Each row is a point on a landscape with many peaks, with its height.
A climber steps from a point to the highest of its 4 nearest points, and stops where none of them is higher. Distance is the straight distance between rows; heights are no part of it.
J_13 h=23.9: [ 27  16  20  -8   8  58 -23  42]
J_981 h=45.3: [ 14 -14  22  58  -9  56 -32   7]
J_778 h=76.7: [-20  63 -18 -30  12  42 -19 -51]
J_683 h=29.9: [ 19  41   0 -37  16  31 -36   5]
J_518 h=75.3: [  5  47  -2 -44  23   3  -6 -25]
J_478 h=71.0: [ 12  44  19 -42  -3 -31   6 -11]
J_612 h=74.2: [ -6 -48 -31  13  12 -56  25  -9]
J_753 h=82.4: [  5 -33 -24  54  -6  27 -34 -26]
J_399 h=83.8: [-1 -3 14 11  1 54  2 36]
J_692 h=36.8: [ 16  31   5 -45  20   6   7  15]
J_421 h=63.5: [ -3  37  25 -57 -50 -45   4  15]
J_230 h=34.8: [ 15  33  12 -41  14  20  -7  24]
J_888 h=62.6: [-34  43  16 -47 -40 -42 -11 -42]
J_284 h=71.7: [-48 -22  20  36 -36 -43  39   7]
J_554 h=83.4: [-32  -5  39  11 -44 -33  34  39]
J_845 h=42.5: [ 19   3  25  30 -10  63 -32  27]
J_868 h=32.0: [ 0  3 21 -5  9 44 10 38]
J_772 h=61.7: [-22  39  22 -56 -38 -57  -5 -18]
J_891 h=43.8: [-17 -19   2  40  11  37  -1   0]
J_420 h=35.9: [ 16  25  23 -23   7  23   8  42]
J_660 h=37.8: [ 12  36  19 -35   2  -3  18  28]
J_90 h=34.0: [ 16  43  -3 -44  19  21 -19   7]
J_183 h=74.3: [  4 -31 -16  59  -6  35 -35 -24]
J_601 h=46.4: [ -8 -28   6  48  -8  47 -17  -2]
J_688 h=83.3: [ 14 -42 -46  40   3  14 -32 -26]
J_568 h=64.3: [ 55 -49 -45  23   8 -12 -47  10]
J_777 h=70.5: [-10  50  19 -48  -2 -31   7 -32]
J_458 h=81.5: [ -2 -40 -37  20  18 -19  22 -17]
J_47 h=79.6: [-32 -37 -13  27  18 -26  35 -13]
J_30 h=63.7: [  3  27  31 -31 -20 -31  24  30]
J_866 h=28.9: [ 18  19  10 -24  12  35  -9  33]
J_367 h=43.2: [  8  18  23 -18   1  12  24  43]
J_70 h=65.1: [-29  47  14 -48 -30 -44   2 -39]
J_647 h=69.7: [ -1  51  -7 -43  23  13 -14 -28]
J_909 h=56.4: [ 14 -27   2  68  -7  41 -27 -15]
J_464 h=31.3: [ 35 -60 -21  -2   1 -72  33  21]
J_627 h=57.6: [ 27 -62 -34  -5  20 -54  24   8]
J_223 h=53.7: [-16 -27   7  29   6  33  17  10]
J_780 h=62.5: [-27  -3  34  18 -24 -12  40  27]
J_502 h=75.9: [-37 -28   6  30   1  -6  41   7]
J_301 h=67.4: [-29  -9  16  23   0   8  37  20]
J_259 h=61.0: [ 38 -56 -49  13  14 -16 -28  -2]
J_860 h=78.2: [-28 -34  -4  34   7  -5  34 -17]
J_659 h=53.5: [ 44 -59 -47   6  17 -24 -16  18]
J_713 h=29.8: [ 6  9 23 -7  9 28 19 38]
J_341 h=68.2: [ 29 -37 -29  56  -3  10 -42 -29]
J_260 h=47.8: [-12  15  34 -21 -42 -35  23  45]
J_902 h=24.9: [ 32  33   7 -27  11  42 -46  25]
J_743 h=42.4: [-22  -8  17  27  11  32  27  26]
J_693 h=36.9: [ 15  50 -19 -33  18  32 -40 -24]
J_971 h=37.9: [ -3  56 -17 -29  13  42 -39 -43]
J_758 h=62.3: [ 31 -58 -49  -1  17 -36   5   8]
J_710 h=44.1: [  5   1  23  21   5  60 -10  36]
J_507 h=54.4: [-14  16  43  -4 -35 -22  30  42]
J_320 h=42.6: [  0  -9  23  43  -6  58 -16  21]
J_385 h=70.0: [-22 -30  -8  28   6  21  33   4]
J_89 h=56.3: [-40  57  26 -36 -21 -26   0 -58]
J_475 h=79.7: [ -6 -47 -31  30  18  -6   3 -17]
J_9 h=69.5: [ 64 -40 -37  40  10 -14 -54   1]
J_248 h=80.6: [-19  55  -7 -37  15   0   5 -47]
J_533 h=3.5: [ 18 -56 -21  -1  -5 -87  29   2]
J_318 h=72.1: [  5  51  11 -52  11 -21   8 -24]
J_297 h=74.5: [-42  65  13 -20   6   3   8 -60]
J_821 h=78.6: [-18  64  -9 -11   3  67 -43 -61]
J_586 h=80.2: [ -2 -45 -49  22  23 -13  10 -17]
J_27 h=79.5: [ 36 -44 -38  49  -2   0 -45 -27]
J_553 h=23.8: [ 28  37   9 -18   4  50 -58  19]
J_439 h=75.8: [-17 -43 -30  42   9  18  -6 -11]
J_697 h=66.1: [ 23 -62 -41   5  21 -48  11  -4]
J_581 h=83.6: [-13  61  -2 -35  15   7   2 -54]
J_424 h=69.0: [  6  34  28 -48 -16 -38  13  12]
J_428 h=73.1: [-42 -31  23  37 -12 -37  43   6]
J_285 h=26.6: [-17 -54 -17   9 -12 -83  29  -8]
J_616 h=54.6: [  3  23  38 -17 -15 -11  32  45]
J_696 h=78.3: [-46 -40  11  33 -25 -56  27 -12]

Call two points neighbours if one is among the 4 nearest of the other. Go from one point of each pair to the other, from neighbour to neighbour, staying as high as possible. Name the lowest point that can't be avoided.
J_688, J_399: J_320
J_554, J_458: J_284
J_688, J_581: J_507
J_458, J_688: J_439

For each start below, name the point where the climber stops.
J_478: J_581
J_320: J_688
J_223: J_458
J_696: J_458
J_660: J_581
J_981: J_688
J_866: J_581
J_301: J_458
